Each scene shows the same named points in several views. A view is turned or mirrored, shifted and resized as a whole, has a little noise and may leave points out.
In the rows, 128 means zero.

Scene 1
View 1
k_491: [128 138 151  98 122 125 115 140 184 113 153 122 126 124 137 146  89 100
 134 132 144  82  89 156  88 111 118 147  80 118 100 125]
k_201: [ 96 110 149 119 137 141 119 128 120 128 151 129 106 130 151 154 114 118
 144  92 107 110 148 129 110 143 118 126 138 131 134 140]
k_954: [108 149 136  99 129 139 117 112 148 113 137 129 112 125 113 173 101 134
 150 112 150 133 165 133 123 121 106 142 142  78 122 133]
k_775: [133 145 141 114 132 130  97 134 156 140 135 108 113  92 145 171 128 118
 148  92 117  70 109 140  88 155 128  98 110 120 119 141]
k_683: [134 144 147 106 132 121 103 130 169 125 140 114 112  99 135 162 114 122
 139 117 142  82 109 131  94 142 130 112 108 104 118 133]
k_277: [ 86 129 152 110 116 134 136 132 149 118 145 126 107 141 121 164  85 128
 154 106 142 126 160 155 103 113 121 151 143 119 112 134]
k_925: [103 111 169 110 116 112 112 149 150 115 130 139 111 105 135 145  70 106
 141 130 147  79  83 143  66 121 160 122 120 143  94 140]
k_95: [107 126 160 118 119 115 107 136 140 129 110 127  98  82 121 173  90 136
 158 107 151  93 122 125  73 141 159  96 156 118 108 146]
k_927: [ 86 133 149 100 118 132 131 118 147 106 135 140 109 137 107 168  76 131
 155 122 160 144 164 146 113 104 117 154 151  93 108 133]
k_510: [111 141 135 109 122 148 114 133 149 125 145 125 121 132 130 166  97 106
 158  94 121 105 132 164 100 123 108 143 115 118 111 138]
k_661: [108 117 161 106 136 118 133 128 163 114 163 119 105 135 146 144 105 137
 125 135 146 113 138 124 116 128 126 143 118 114 132 125]
k_972: [122 145 124 116 138 158 101 119 127 139 144 119 116 119 140 176 133 116
 156  66 100 104 156 143 122 154  93 118 127 107 135 144]
k_348: [ 82 127 162 110 104 120 135 141 157 113 127 129 102 128 110 166  64 134
 159 123 164 117 141 157  79 106 149 141 151 125  96 133]
k_845: [109 134 140 103 138 143 129 121 150 117 163 125 116 149 139 156 112 122
 139 112 126 124 157 139 130 126  98 156 117 105 129 127]
k_622: [106 126 154 103 126 122 126 132 163 112 150 125 111 131 132 152  90 123
 138 126 148 108 128 143 102 118 127 145 117 110 112 129]
k_689: [ 99 108 152 105 141 144 122 120 124 112 156 142 113 139 146 143 103 111
 131 113 121 121 140 121 125 129 113 151 129 114 129 133]
k_518: [112 132 146 119 129 134 112 130 139 133 140 114 105 112 141 171 116 125
 150  90 118  94 139 138  99 150 126 113 133 125 122 141]
k_141: [109 144 140 110 125 136 108 124 143 128 126 125 110 104 118 178 100 130
 160  95 135 112 148 139 103 137 123 120 145 100 116 142]
k_558: [ 92 101 172 117 127 111 123 136 138 123 136 127  95 109 140 150  92 135
 137 123 148 102 128 119  84 143 162 111 150 131 119 140]
k_639: [110 124 152 112 136 133 126 128 153 123 162 118 110 133 148 153 114 123
 133 111 123 106 142 135 115 136 118 137 116 121 130 130]
k_809: [ 91 134 130 115 126 164 128 125 123 132 153 123 116 156 136 174 110 117
 165  68 101 131 181 165 121 123  89 152 143 126 126 140]
k_914: [131 152 139  89 126 130 111 122 178 108 143 128 124 116 118 156  92 112
 138 135 161 105 114 141 110 112 106 147 101  78 108 124]
k_303: [121 142 137 101 140 139 118 117 161 117 162 121 117 134 138 154 121 121
 134 117 135 116 145 133 129 132  98 147 106  90 130 127]
View 2
k_914: [ 35 193  99 144 136 131 122  79 102 186 118  80 105 113 123 111 191  80
 147 151  91 118 117 203 180 203 152 117 102 157 159 135]
k_927: [ 67 195  73 149 155 215  98  93 139 164  77 126  95 110 143 121 184 147
 144 134 145 185 100 145 111 215 148 151 113 156 122 111]
k_491: [ 69 205 108 121 105 147 137  81 110 156 164  69 114 110 101  91 161  66
 132 208  76  92 135 223 167 192 182  92 111 158 151 160]
k_661: [ 76 149 132 121 170 170 124 110 148 157 138 122 110 114 140  97 163 102
 124 158  61 159 137 167 132 237 170 123  87 139 118 167]
k_95: [117 145 117  85 117 161  99  65  71 142 127 115 122  45 119 103 137 143
 125 116 149 207 157 208  83 127 198 137 112 152 151 156]
k_683: [ 75 149 127 102 110 117 118  86  84 164 141  96 103  68 117 108 157  90
 130 134  84 131 165 212 145 170 182 102  89 160 148 167]
k_954: [ 50 163  82 148 148 166 102 105 115 185  73 133  77  91 147 144 184 131
 147 100 118 156 119 148 128 203 139 139  88 167 127 123]
k_558: [126 138 138  83 148 179 119  85 108 121 144 134 132  81 128  98 134 134
 113 144 114 214 149 186  85 176 203 129 116 130 130 166]
k_639: [ 84 148 119 123 134 166 121 122 138 149 136 131  78  92 137 133 149 117
 125 152  66 127 147 162 121 217 172 101  85 150 100 166]
k_972: [ 74 135  99 132  80 130 127 145  95 160 101 159  31  46 131 198 134 137
 133 104  92  88 161 148  97 172 155  78  72 190  90 150]
k_809: [ 83 181  65 148  98 213 118 154 146 148  88 166  16  75 140 189 143 167
 141 143 115  96 131 120  78 213 146 100  92 192  68 132]
k_925: [123 194 127  86 116 173 137  67  91 118 174  90 146 103  96  78 129 102
 109 206 128 174 131 224 115 149 211 112 140 128 163 158]
k_201: [108 136 121 115 124 177 136 140 120 132 123 164  69  86 138 164 123 141
 112 145  94 150 141 144  78 194 179  93 100 154  95 160]
k_845: [ 65 157 100 144 140 180 121 139 155 157 113 145  57 102 142 148 158 122
 133 150  63 112 136 136 120 244 156  99  78 167  84 155]
k_689: [ 90 148 124 136 154 167 150 134 130 135 119 157  86 129 140 161 145 125
 114 163  81 144 108 134 111 223 163  89 109 133 114 141]
k_348: [101 226  71 117 126 238  95  56 127 143 118  94 117  96 123  79 166 147
 139 172 174 194 110 192  96 176 179 165 134 156 145 121]
k_622: [ 80 184 109 117 140 178 117  91 133 153 135 104 105 106 124 100 161 105
 129 169  95 149 129 180 132 210 171 123 110 147 131 151]
k_510: [ 78 219  66 135  80 183 127 109 113 147 117 109  61  93 111 150 147 127
 137 180 125  89 127 179 116 180 162  98 116 185 122 130]
k_775: [ 93 141 125  93  75 109 122  98  72 148 147 110  82  34 111 132 131 100
 126 126  90 110 183 214 114 137 197  87  85 179 125 183]
k_141: [ 84 156  91 121 112 160 103  96  95 159  98 132  76  60 130 143 155 143
 139 106 129 154 145 169 102 163 166 127  96 170 127 138]
k_277: [ 84 196  75 135 134 221 104 106 145 152 106 125  80  97 136 118 164 146
 137 157 128 155 124 155 101 214 164 138 108 164 105 133]
k_518: [102 142 114 103 100 156 113 117 106 144 129 135  69  48 125 142 132 134
 125 127 105 137 169 179  91 164 183 103  91 174 105 168]
View 3
k_558: [110 176  89 156 135  78 162  95 163 130 127 157  62 121 145  86 181 176
 125  95 120  60 106 110 140 162 113 160  81 107 136 137]
k_303: [109 125 120 181 113  94  88 108 136  90 163 148 137 157  80 162 134 125
  74 134 124 126 110 121 137 120  92 118 129 122  71 173]
k_927: [ 99 204 117 112 132  78 109  81 143  85 184 121 137 127  72 128 123 121
 108  87  80 136  96 123 163 174 107 161 104 164 128 115]
k_661: [102 149 108 177 106 101 105  84 155  88 130 149  90 139  78 117 158 154
 104 119 130 100 112 116 161 138 108 143  80 115  79 171]
k_683: [118 130  87 207  93  94 120 123 182 126 133 182 107 123 159 117 168 143
  86 137 128  97 118 105 127 128  85 115 145 100 111 135]
k_809: [139 157 119 116 176  40 117 107  50  88 202 117 149 169 102 196  97 127
  48 127  62 114 113 163 119 153 120 141 116 117 110 161]
k_277: [122 193 108 122 134  64 111  77 114  86 164 127 127 129  89 124 133 130
  82 111  70 117 114 138 150 167 117 160  98 130 127 134]
k_845: [120 133 121 158 138  72  99  94  96  84 167 133 128 165  76 166 125 141
  67 128 103 115 117 142 143 132 115 132  92 109  75 186]
k_95: [128 188  73 160 143  64 169 121 166 145 142 174  97 119 191  98 170 158
 107 108  86  69 107 113 124 166  99 141 135 112 176 101]
k_972: [140 117 105 166 178  64 138 148  95 129 192 155 142 187 153 204 115 137
  56 133 104  97 111 133 102 123 100 102 160 103 110 164]
k_954: [111 175 116 146 146 101 107 113 152 101 185 142 150 156  77 159 123 115
 104  96  98 140  98 106 150 146  94 125 134 165 118 129]
k_510: [123 147 108 147 108  40 112  99  99  81 177 138 148  99 148 136 131 108
  45 144  85 123 117 154 122 156  92 150 148 109 126 119]
k_491: [103 113  96 201  38  71  89  90 160  74 126 162 122  72 144  85 169 117
  59 166 129 116 123 134 139 139  77 146 135  92  90 122]
k_925: [ 99 150  82 167  70  59 147  81 164 106 119 155  73  52 186  45 186 149
  94 123 130  70 108 130 133 178  86 181 108  87 146 100]
k_201: [120 136 109 141 164  65 155 111  89 114 170 135  89 160 130 160 139 160
  83 115 116  69 104 142 118 148 116 150  91  98 105 170]
k_622: [106 156 107 160  96  78 106  82 151  87 145 144 109 107 107 103 159 136
  87 119 114 110 113 127 152 152  95 150 102 117 101 136]
k_348: [114 227  91 121 111  61 118  70 151 100 144 139 116  87 114  75 153 136
 104 102  62 111 112 127 160 187 108 173  94 136 160 100]
k_518: [137 151  88 170 153  65 145 120 127 134 153 162 112 156 159 145 150 157
  80 129  92  79 117 125 115 141 109 126 128  94 124 147]
k_689: [ 90 120 135 139 132  77 131  96 102  90 175 122  90 147  95 155 138 137
  91 105 150  93  96 136 138 150 101 160  86 116  82 167]
k_914: [ 93 137 113 190  66 105  80 101 185  79 155 156 145 101 104 118 147 105
  83 136 130 143 108 113 151 136  67 130 155 141  94 114]
k_775: [146 131  72 215 129  65 150 133 150 146 125 193 101 139 208 132 171 163
  70 153 106  65 128 118 102 125  96 105 148  68 131 147]
k_639: [120 131 107 171 125  77 118 100 118  99 146 143 108 151 105 140 150 147
  80 128 118  92 117 129 137 132 107 135 100  97  89 174]
k_141: [128 174  94 150 153  76 143 125 145 126 172 155 132 144 142 144 135 138
  94 111  88 103 107 115 127 151  99 127 146 137 141 122]
View 4
k_809: [215 123  70 148 202 111 120 125 151 150  60 178 124  98  91 122 148 123
 101  76  82  87  98 128  54  88  80 179 196  94 130 103]
k_277: [200 145 110  98 183 109 142 125 147 163 110 112 149  84 114 146 128 136
  91 124  86 152 122 119  98 121  74 135 169  81  90  82]
k_558: [144 168 130  77 159 110 138 103  94 138 138  89 106 100  93 155 100 144
  82 122 123 226 123  68 113 102  48  55  90  96  74 127]
k_683: [162 153 142 130 190 113 107  78  63 119 185 112  84 104 131 103 149 106
  71 173 115 179 118 135 159  93  70 100 118  86 101 182]
k_622: [182 135 138 101 175 114 142 113 118 154 164  97 128  80 107 146 122 135
  66 164  90 160 113 124 141 118  74  99 169  83  93 140]
k_661: [160 142 127 116 177 116 179 101 126 128 167 104 127  87  84 172 101 142
  69 180  96 159 135  93 122  99  83  97 178  96  83 171]
k_303: [164 117 115 147 206 115 147  95 120 128 168 140 104  89  97 127 139 118
  85 183  95 106 135 127 127  88  90 145 205 102 109 186]
k_518: [173 158 102 143 183 107 109  92  81 115 119 145  83 118 114 113 144 110
  89 108 115 162 105 106 102  73  60 115 115  90 112 152]
k_689: [144 101 106 114 186 126 143 128 126 162 125 135 100  85  45 143  97 145
  77 132  83 123 111  93  91  99  72  93 195 119 113 163]
k_510: [221 126 115 124 182 131  82 124 105 164 120 127 115  82 122  94 158 119
  61 119  75 127  74 165 134 118  67 135 175  66 134 110]
k_925: [174 151 155  68 141 141  90 115  54 162 169  57 107  79 105 130 115 145
  23 133  94 230  73 116 170 132  41  28 101  58  92 132]
k_914: [172 113 155 106 201 122 125  99 104 159 210  89 109  71 131 105 145 116
  75 214  87 139 131 165 179 129  86 126 195  93 102 152]
k_954: [161 117 124 105 220  98 145 111 153 162 147 127 113  85 122 103 135 118
 137 160 107 131 162 134 105 113  84 163 175 122  89 100]
k_201: [154 135  94 128 191 112 126 105 108 129 103 158  89 111  79 125 123 123
 103 104 110 135 117  88  72  74  67 117 143 115 110 147]
k_639: [172 137 110 141 181 113 149  99 106 124 139 142 114  96  80 150 124 127
  74 143  99 137 114 109 107  81  78 114 169  91 105 172]
k_927: [179 127 124  72 202 103 153 132 164 187 129  99 146  72 120 130 117 134
 123 139  95 151 147 132 106 136  75 148 180 110  80  59]
k_775: [171 161 124 156 181 115  71  66  41 100 153 136  61 120 135  90 162 101
  66 131 124 176  95 126 147  72  59 102  93  80 120 190]
k_972: [168 131  87 171 211 109  88  91  93 117 101 194  61 122 106  78 164  96
 109  99 112 101 110 127  83  62  78 161 149 113 138 171]
k_348: [204 167 135  58 165 107 135 131 132 179 133  71 157  71 139 150 119 141
  85 125  95 204 117 123 132 143  57 107 130  71  71  45]
k_141: [168 150 116 107 202 101 103 100 109 145 127 133  95 106 132  91 145 109
 118 120 117 166 135 127 111 102  66 134 124 107 103 105]
k_845: [182 126  97 148 196 118 162 109 140 129 121 157 125  94  79 157 130 129
  77 144  88 105 116 106  87  85  87 149 207  96 108 163]
k_95: [153 182 138  75 179 101  96  96  75 146 149  97  87 108 143  99 135 119
 108 110 135 239 124 102 129 108  43  75  50  95  79  99]
View 5
k_809: [138 101 129 154 128 105 101 111 154 116 195 120  99 127 142 108 112 125
 117 155 101 147 128 126 135 118 109  99 162 114  84 146]
k_927: [121  79 122 117 167  98 155 131 150 101 167 106  98  92 147 100 131 157
 113  98 116 108 125 150 130 124 139 114 140 131  68 121]
k_95: [116 119 128 115 126 133 159 195 138 135  96 115 116 149 164 113 135 161
 113 113 142 102 113 160 132 112 158 142 136  91  73 108]
k_510: [105 126 112 114 135 115 106 120 148 145 168 120 120 141 150  82 123 122
 123 130 115 103 116 136 127 124 108 110 123 124  68 123]
k_689: [128 121  93 127 124 107 142 110 150 108 145 123 124 120 134 114 109 147
 122 100  88 145 109 111 132 123 155 100 139 130 104 129]
k_914: [110 102 112  74 132 111 142 114 113 141 151  96 153 128 142  65 136 156
 116  71 121 103 100 139 122 116 126 105 102 153  86 120]
k_972: [137 111 143 126  82 122  98 131 128 135 165 117 127 157 140 107 110 135
 116 141 119 160 120 128 122 104 128  99 148 100 102 148]
k_622: [117 111  96 114 146 107 150 126 133 126 136 108 134 128 147  86 131 157
 118  96 107 105  97 138 141 123 132 121 122 141  92 111]
k_639: [134 112 102 133 124 108 139 121 127 123 142 113 135 146 145  98 122 154
 118 114  98 135  94 127 145 112 135 111 139 131 115 128]
k_661: [138 102  92 126 140 103 162 119 126 115 129 107 140 131 142  94 129 170
 118  93  97 126  86 131 151 116 143 117 133 147 118 120]
k_518: [133 118 122 133 108 121 128 154 132 138 129 117 126 159 153 107 123 147
 115 133 120 133 106 141 137 108 138 121 145 103 102 129]
k_775: [123 135 122 111  84 135 119 158 112 161 113 116 150 188 155  90 129 148
 118 126 130 124  96 142 130 104 132 124 123 105 105 121]
k_201: [133 126 107 146 115 115 134 135 148 116 141 125 117 145 144 123 110 144
 119 132 100 147 111 121 137 119 147 111 151 109 107 129]
k_303: [135  95 117 112 119 104 130 104 117 125 160 102 145 135 134  85 124 158
 114  96 103 142 100 127 135 107 128  98 128 146 109 135]
k_491: [ 99 138  81  91 133 117 134 112 123 157 133 112 155 157 148  63 135 141
 124  91 112  87  84 133 139 125 120 121  94 154  95 107]
k_348: [108 100 103 127 182 103 163 157 155 118 136 109  99 115 165  94 141 153
 117 110 123  76 111 160 142 129 131 137 136 124  60 105]
k_954: [131  73 141 110 135 104 140 131 129 112 169  97 118 106 139  96 128 159
 111  95 120 130 122 143 119 112 136 105 142 127  80 135]
k_683: [122 119 116  98 107 127 141 148 108 149 115 106 155 164 149  83 134 158
 119  99 125 114  92 144 133 108 142 121 115 123 104 118]
k_845: [141  97 108 141 127 104 127 100 131 114 166 111 129 130 140  96 119 149
 119 121  91 145 102 123 145 116 125 100 144 141 114 136]
k_141: [127 102 138 116 120 118 133 157 133 131 144 109 119 135 152 104 126 151
 115 119 131 125 121 152 123 112 137 117 142 105  77 127]
k_925: [ 91 155  73 104 145 125 159 157 149 146  88 127 131 154 163  93 133 146
 125  99 118  76  93 139 140 132 151 142 106 121  78  92]
k_558: [127 124  96 132 138 121 176 170 144 121  92 118 119 140 159 121 128 167
 118 109 113 111  97 142 146 120 167 139 141 112  99 109]
View 6
k_914: [176  82 121 118  86 146 126 152 149  40 127 112  66 141 137 115 121 153
 148  77 160 141 117  85 174 108 126 127  94 147 138 130]
k_954: [153 111 121 122 100 170 105 143 136  53 149 129  94  96 123 140 118 151
 158 127 161 120 112  62 141 115 149 120 112 128 109  94]
k_927: [146 113 100 136  98 155 111 169 125  42 126 112 108  91 132 143 131 172
 162 125 163 144  97  49 134 114 139 110 151 140 116  83]
k_277: [167 117 111 118 105 147 114 170 132  58 116 113 125  98 139 129 146 159
 133 125 157 138 108  49 130 117 142 109 170 125 118 104]
k_775: [198  85 150  66 117 173 132 149 150  92 135 102  87 176 155  92 147 118
  90 109 137 117 166  95 127 135 154 142 110  99  95 132]
k_558: [155  80 104  95 117 149 134 161 110  71  95  88 120 141 144 105 147 153
  93 139 119 154 155  83  90 112 117 133 139 122  92  69]
k_510: [190 116 131 104  98 172 132 174 159  74 131 101  87 130 152 129 153 142
 123 106 162 130 107  56 169 121 150 126 176 112 122 151]
k_972: [191 127 150  92 114 195 116 125 162 110 164 137  96 111 143 141 141 117
 112 146 143  90 143  71 144 123 165 136 132  80  92 139]
k_683: [185  74 133  85 109 155 130 147 141  69 125 105  84 164 142  96 133 136
 110  96 139 133 155  95 137 123 140 133  93 120 109 119]
k_639: [186 103 127 109 110 138 125 124 146  82 118 127 120 108 140 117 140 133
 107 124 130 123 141  80 140 108 126 125 130 111 121 124]
k_95: [153  80 117  79 120 185 126 186 108  66 124  72  95 173 147 102 148 152
 109 130 140 147 149  77  89 134 151 136 128 117  74  70]
k_141: [165 106 126  96 108 185 113 160 132  73 147 107  94 134 139 124 139 145
 129 131 154 120 131  67 121 129 157 129 130 113  91  95]
k_845: [188 120 127 121 109 133 121 117 153  80 124 146 125  75 138 136 136 134
 120 129 138 115 130  69 149 106 127 118 142 109 128 132]
k_661: [174  90 111 120 109 118 128 127 132  60 101 127 121 104 136 113 131 145
 118 114 125 144 142  86 129 101 110 121 114 131 131 103]
k_491: [200  74 123 101  94 132 140 162 155  55  98  92  79 163 155  96 143 147
 114  67 143 153 128  91 175 108 117 130 127 137 141 155]
k_303: [186 104 130 118  99 141 118 116 154  72 131 142  99  99 135 128 124 135
 135 112 139 117 132  83 163 104 130 125 100 119 130 131]
k_518: [183 102 139  86 116 171 123 147 137  92 136 110 110 135 147 113 151 129
  96 134 139 118 151  76 118 128 151 132 138  96  95 113]
k_201: [174 113 124 102 115 164 135 133 139 101 123 122 119 101 149 137 150 130
  95 157 116 122 143  77 124 102 132 131 158  95  93 110]
k_689: [167 107 107 124 101 155 141 124 146  84 109 125 107  88 143 145 138 143
 113 143 112 133 132  78 153  79 110 135 144 115 116 115]

Which points are out of place in each view (at most two, in the order of its rows)? Write none if all are in place.
view 1 => k_510, k_845
view 2 => k_348
view 3 => k_95, k_775
view 4 => k_201
view 5 => none
view 6 => none
